Points on a hilly landscape, in no order, each with its height.
A ball rolls from a point to the lowest of its 2 nearest points, and stops where none of them is lower. Distance is the straight distance between rows; heights are no part of it.
rulog: [  4  18  -1 -14   5 -11 -14 -10 -25  27   7 -10   6 -28  15   6  -1  -6
   4  -8  10 -19  14   2  -3]  height 7.63
kufad: [ -8 -18  21   5  14 -11  12  -3   3   3   3 -22   8   1   3  16  12 -11
   0  -8  21 -31 -15  19   1]  height 7.36
Tagep: [ -2 -28  -2  14  -5 -10  27   9   7 -10  12  -2  10  -2 -21  25  17  -9
  -9  14   4 -23 -22  22   8]  height 4.89
lifan: [-24  -3 -23  -3 -20 -16  -4 -19  -7   1   8 -17   3 -19 -24  19  10  -1
 -10   8 -20   2 -20  13  14]  height 2.35
Nevur: [  6 -19  16  -5  -2  -4  -1  -7   7  -3  -2   6  -3   9 -20  14 -10   7
 -27 -20  13   7  -3  -7  28]  height 6.61
gem: [-13 -10   2  -4   3   3  13  18 -20   5   5   3  14   0  12  -3  -8  14
  -8   5  -1  13  18 -14  19]  height 3.59
vevu: [ 22  10  15  -4  -1  -9  -5  -5  10 -12 -25  -8 -16  11  -3   0   5   9
  -2  -2  21 -11  -6   8  -2]  height 8.37
ruz: [  5  -9  16  19  27  10  23  18  16   7  -1   0   9   8  14 -11   4 -12
   9  13  17 -24  -6  10 -19]  height 3.54
dabuk: [  0  23 -29   3 -16  -9   4 -22  -2   8  -9  18   4 -12 -14 -14  -7   8
 -16  24  -7  13 -23  -5 -13]  height 7.06
seti: [ -1 -17 -13  10  -5  -4  11   1   8 -11  -1  -3   1   7 -25  15   7  -2
   0   7   2 -10 -19  15  -3]  height 5.46
litiv: [-12  -2 -13  -1   4   0  15  10 -26  15   5  -1  15  -8  14  -4  -2  10
  -6  10   0  -5   7  -2   9]  height 4.33
Bamef: [  0   2   9  -8  -5   8 -32 -12   4  -8   6  -5  -7   6  -5   9   4 -14
   2 -17 -12  10   8   3   9]  height 5.16
dipa: [ -3  28  -8   0   1  -6  -5  -2   0  11 -11  -3  -2 -17  26  -9  12   3
  29   1   9  -9  13 -11 -33]  height 7.64
gorep: [ -6 -25  -1   3  -2   9   1   8   4  -9  16  11   5  16 -29   6 -11  -2
 -13  -8 -22  11  -8   4  22]  height 7.15
Lorum: [-12 -26 -15   6  -8  -5  25  13  -8  -2  17   1  15  -4 -22  21   4   0
 -14  13 -11  -8 -14  16  16]  height 4.27
kize: [  2  -8  12 -15   1   5  -5  13 -11   5  16  15   3   1   2  -2 -17  -2
  -4 -12 -12  18  28 -16  24]  height 3.42
zep: [ -5 -10  18  13   4   3   6   2  23 -17 -13 -15  -5  19   6   2  19   4
  12  -5  18 -11 -11   6  -7]  height 6.52
Vov: [-23 -13  20  -1  11   4  10   9   1   1  10 -14   8  -2  29   6   5  -3
  20 -10   4  -9  14  -1  -1]  height 5.11
Gavu: [ 37  11  -3  -3  -7   1 -12  -3   7 -13 -11   6 -17  14 -28  -9  -1   2
  -4   6 -12  -2 -11  15  -8]  height 2.59
tamut: [-10  13   4 -10  -2   1   5 -13  15  -9 -26 -16  -6  -5  30  -2   4   2
  28  -4  15   4   7 -17 -22]  height 4.17
lol: [ 12   0   5   7   5   8 -15   6   7 -10   1  -6  -4  15  -7  -5  13  -9
  14  -1  -7 -10  -4  17 -20]  height 1.06
zuvis: [ -7   3  12 -11 -10  -8  -7 -15  12 -10 -16 -17  -9  -1  15  14   4   2
  -1 -15  15  11   4 -11  10]  height 6.01
nar: [ 16  11  -6   4   0   1  -1   6  18 -10 -14  16  -8   9   1 -10  -9   0
  -4   5   7  14   4 -20  -2]  height 3.21
Bof: [ 14   8  -2   3  11   6   2  13   2   5  -2   9  -5  -2  16 -16   2  -3
  16   6  11  -9  13  -7 -18]  height 5.27
zutop: [-10  19 -16  13   9  -1  11   2  -3  11 -14  -5   6  -9  25  -8  12   1
  21  10  10 -16   1  -8 -25]  height 7.29
Tel: [  9 -30   8   6   9   8   9  17   3   4  26  19  11  12 -29   3 -11  -6
 -10  -7 -14  -4  -7   8   7]  height 7.40
niv: [-12 -13  18  11  23  10  23  17  11   4   7  -5   7   1  26  -4   3  -5
  18  -1  12 -16   8  -3  -7]  height 4.48
gabi: [-12  -6   6  -8  -9   9 -15   4  -4  -8  12   3  -1   9   3   0 -10  -3
  -5 -12 -24  25  18 -10  22]  height 2.98
Bul: [  9   3 -28  -1  -4 -17  19   4 -18  22   8  13   8 -28 -14   9   3  -1
 -10  21   1 -18 -10  11  -6]  height 5.60
Gedes: [ 16  -1   3   1   3   2   6   8   9  -5 -11  13 -10  12 -10  -4  -8   6
 -10  -6  16   2  -3  -9   6]  height 2.63
reguz: [ 36   9  44 -14   8  -2 -13   6  10   0  -1  -3 -17   3   6   0  -3  -5
  14  -8  19  -9  18  10  -1]  height 5.97
ket: [ 17 -14  12  15  22  15   6  28  12   0  14  15   6  13  -4 -13  -3 -10
   8   4  -2 -12  -3   5 -13]  height 1.13
sil: [-15  -6  -8   8  10  -6  35   2 -15  13  -5 -14  14  -7  12   7   5  10
  -7   3  20 -20  -8   6   3]  height 6.37
mur: [-21  -6  -8   3  -4  10  -5  -3  -3 -10   6  -5   2   7   0  -2  -4   1
  -7  -2 -21  18   3  -3  14]  height 2.05
Poti: [-27   6  -7 -10  -7   1 -17   1 -25  11  12 -13   7 -10  16  -3   3   0
  12   3 -24  16  20   0  11]  height 4.49
dok: [-13  25  -9 -15 -14  -5 -10 -12 -13  10  -6  -6   1 -19  24  -8  -6   9
   2   5  -8  20  12 -16   0]  height 5.63
mar: [ -3  -2 -27   2   3  -2  25   9 -25  14   3   4  15 -15  -2   1  -5  15
 -11  17   4  -8  -8   3   3]  height 4.97
num: [-17 -10  16   1  20  -9  24  -2 -10  17   7 -20  14 -11  18   4   5  -7
  -2  -3  24 -31  -3  10   1]  height 6.92
begod: [ 20   9  11 -11  -1 -11 -18 -15  -5   6 -12  -2 -12   1  -6   6   0   3
  -3  -8  17  -9   2   5   2]  height 8.17
puzef: [ 19  -6  27 -16   1   5 -10   7  13  -8   3  13  -8   5  -2  -4 -18  -6
   5 -16   4  20  24 -18   6]  height 2.61
belum: [-12   6   9 -10 -13   0 -23 -19  12 -11  -4 -17  -9  -3  13   9   4 -12
   8 -13  -9  11   8  -2   5]  height 5.59
Zeged: [  3  -4  16  -8 -11  -7  -7 -13  10 -14 -11  -4 -12   7  -3  12  -9   0
 -22 -21  11  16   4 -11  21]  height 6.35
sutu: [  7  -8  12  -4  11   7   9  23  -9   9  14  22   9   3   2  -5 -18   5
 -10  -6   0   7  15 -16  18]  height 2.81
bolel: [-26 -15 -26  -1 -13  -4  15  -2 -13  -2   9 -10  12 -10 -24  16   6   4
 -10  15 -20   2 -12  14  15]  height 3.51
dut: [ -8  13  -4  -5   1  -3 -12  -7 -12  11  -2 -10   0 -14  18   4   7  -3
  15  -7   4  -6  14   0  -4]  height 7.26
Vovo: [-13   6 -21  16   7  -8  21  -2  -8   8 -12 -11  12 -10   6  -7  16   2
  12   9   5 -24 -16   7 -23]  height 6.77
sofav: [  0  -8  -9   5  -9   0   0 -14   8 -10  -9  -2  -6  11 -19   8   0  -1
 -16  -3   2   6 -16   6   8]  height 5.94
nal: [ 23  16   3 -19   1   2 -19   2 -10  11   8  18 -11 -10   6  -5 -12  -5
   2 -10   2   6  24 -13  -5]  height 5.37
gulut: [-27   6 -16  -1 -13  -2  -6 -16 -14  -1   3 -10   0  -5  -5   0  -2   5
 -14   4 -20  20 -10   3  13]  height 3.24
togu: [  8  -9  27 -15   1   5 -15   4  13  -3   8  -3  -5   0  10   9   0  -5
  17 -20   4   5  18  -6   1]  height 3.33
bug: [-34   7 -18  -4 -20 -14  -1 -29 -17   4  -1 -23   9 -19  -8   7  10   7
 -11  12 -15  11 -21  10  16]  height 3.61
fer: [-12  33 -17  -4 -13  -4 -16 -27  -6   9  -5   3   1 -20  11 -13   1   1
  -1   9 -14   9  -2  -6 -10]  height 6.13
lor: [ 23  -2  21  -3   7   5   6  15  10  -2  -1  21 -10   4   4  -7 -12   4
  -1  -9  19   7  15 -16   5]  height 1.92
pidir: [ -3   2 -14  16  13  11  19  16   7  -1  -5   8   2   7  12 -10   4   8
  11   7  12  -5   0  -6 -12]  height 4.72
Fuv: [ -4   5 -36   9  -1 -12  25   0 -10   9  -2   4  14 -23  -6   0  12   4
   3  24   0 -24 -21   7 -17]  height 6.17
safa: [ 20 -17  18   4   9  10  -3  15   7  -3  16  24  -2  15 -25  -4 -12  -4
  -9 -12  -7   8   8  -6   8]  height 7.61
Pamor: [ 19  26 -18  -1 -16  -8  -9 -21   2   1 -16  13 -11  -7 -15 -11 -11  10
 -21  14  -3  10 -18  -7  -8]  height 7.31
rugo: [  1  16   8   0  -9  -7 -10 -14  14 -10 -23 -17 -15   1  16   0  16   1
  19  -1  15  -4   2  -5 -17]  height 3.41
zana: [  9  20  -6 -16  -7   5 -20  -6  -1   2   3  18 -10 -11  13 -12 -16  -6
   3  -1 -18  24  19 -18  -3]  height 4.99
ref: [ 26  13  -8  -2   1   9 -17   6   3  -1  -2  21 -13  10  -9 -14 -10  -6
  -2   4  -6   8   9 -10  -9]  height 2.60
lop: [ 16  21  -7  -5 -16  -8 -16 -22  -5   5  -6  13 -12  -6  -7  -5 -19   1
 -27   0  -5  19  -3 -13   3]  height 7.51
Seno: [-13 -27   6  -2  -5  -2   6  -1  -2  -9   4   1   5  12 -24  15  -6   9
 -20 -18  -5  11  -7   5  27]  height 6.88
Kidi: [  0  16  -7  -6 -13   6 -27 -15   0   0   8   7 -12  -6  -1 -12  -8  -9
  -3   3 -25  21   5  -4  -1]  height 4.55
Tema: [-19 -23  18   8   8   7   4   6   5  -4  10  -9  12   6   8  12   9  -3
   5 -15   1  -7   2   3  10]  height 5.68
nonuv: [ -7  -9  -2  -3  -4  -3  -4 -10  -4   1  -2 -12  -2   5  -7  12   5   2
  -4 -12   8  -7  -5   5   8]  height 6.36
mivok: [ -6 -20  22  16  10  -3  15   1  16  -8  -7 -19   7  18  -2  12  20  -3
   7  -3  23 -23 -20  21  -8]  height 6.94
tufen: [ 25  15  -1  -2 -23  -2 -18 -21  14 -18  -6  -1 -18  15 -32  -2  -2  -4
 -14   8 -18   9 -20  11  -5]  height 3.30
Dop: [ -4   1  -8   7   4  16 -24   3   7  -8   7  -1  -3   7   0  -6  11 -13
  20  -2 -25   7   5   9 -15]  height 2.62
basep: [-19  -1  -2  -8   2 -10  -1 -10 -21  11  -1 -17   5 -13  10  14   5   5
  -4 -13   3  -7   6   3  15]  height 6.81
nolu: [-15   7 -21  18   0   3  17   3  16 -11 -21  -4   5   5  19  -8   5  14
   7  10   6   7  -8 -12  -9]  height 3.99
nidil: [-31  19 -12 -10 -15  -2 -15  -9 -23   9   8  -8   6 -20  19  -9  -1   5
  -4  14 -24  26   9 -13   5]  height 5.14
bifa: [ 16  13  13   0   2   4 -17   3  14 -13 -12  -5 -13   8  12  -6  13  -5
  23  -1   0  -9   5   7 -18]  height 2.42
sapop: [ -3  13 -34   7  -8  -9  11  -5  -5   8 -10  14   6 -15 -14  -7   4  12
   0  23  -4  -5 -19   3 -22]  height 6.66
sadan: [ 16   2   2   7  15  -2  10   6  -3   9   3   7  -3  -4   3  -7   0  -7
  -1   7  17 -20  -5  10 -14]  height 5.78
napak: [  9  16  -4   1 -18   7 -29 -19   5 -11  10   0 -14  11 -19  -5  -4 -15
 -10   5 -28  19  -9   2  -4]  height 3.97
lebak: [ 33  11  25  -3   7   4  -3  12   8   4   0   7 -15   1  11 -12   0  -1
  14   3  19 -10  15   0 -15]  height 5.66
Pap: [ 37  20   1   1   5   3 -12  10   3  -5  -5  14 -15  12 -11 -17  -2   2
   6  10  -2  -7  -2  12 -19]  height 1.67
Kiso: [ 29   0 -10  -1   3  -4   4   8  -4   9   7  18  -3  -5 -19  -2 -10  -5
  -8  15   8 -10  -7   8 -11]  height 6.20
gog: [ 14 -13  37  -7   5   0 -16   4  11  -5   9  -3  -2  12 -10   7   2  -2
  -2 -22   7  -1   8   2  10]  height 4.00
Kere: [-19  -5   8 -10   4   3   9   3   7  -6  -6 -14  -2  -2  28   2   5   2
  27 -10   9   3  16 -12  -7]  height 4.87
tika: [-20   5 -11  -3   0   9 -14   3  -7   0  14  -5   3  -5  14  -3   5  -6
  22   3 -28   9  16   1  -8]  height 3.70
dage: [  1  -7 -17   5   4   5  17  13  -4  -2  -2  18   7   9 -15  -7 -15   8
 -15   5  -6  11  -8  -8   7]  height 4.81
Todib: [-25 -11 -16  13   7  -2  33   7  -6  -2  -8  -9  14   4   6   5   3  18
  -5   5  12  -4 -10   1  10]  height 5.85
mudif: [-16 -16  -6  15   7   7  25  14   3  -7  -7   7  11  13  -1  -2  -5  13
  -5  -1   4   3  -8  -7  13]  height 5.33
podu: [ 24  16   7 -15   1 -12 -23 -12 -20  23  -2   0  -3 -15  -2   8  -3  -5
  -1  -6  15 -16  10   9  -1]  height 7.94
Reta: [-12 -20  23   9   6   6   3   6  24 -16  -3 -13   3  17  10   7  11   0
  15 -16   4   0   1  -2   4]  height 6.12
Lasok: [  9 -17  20  -7   2   2 -24  -4   3  -3  12  -3   0  13 -20  13   2  -9
  -6 -17  -6   1  -3  15   9]  height 4.57
Vakav: [-23   1 -14   9  -8   7   4  -5   5 -13  -6  -6  -1   4  16  -8   1   3
  -1   5 -11  18  -5 -10   0]  height 3.09
sanaz: [ 13 -23  16  18  23   6  23  18  15   5  10   9  11   9  -4  -9  -2 -13
   0  14   8 -21 -19  17  -9]  height 2.46
modas: [ -2  -4 -19  -3  -1   9   5  14 -21   5  10  16   6   4 -11  -8 -18   9
 -18   8 -17  17   6 -11  15]  height 4.36

Two balls start at each pair of points below. Name the first point that both come to, or write -.
dok, basep => -
belum, sofav => -
podu, dipa => dut
kufad, mivok => -

Call two points neighbours if one is among the 2 nearest of the other. Go from one point of each pair to the other, from neighbour to neighbour, staying as low as possible. Name the highest point that can't be avoided.
mur, sutu => kize
sutu, lifan => bug
lol, ket => Vov
Pap, lor => nar
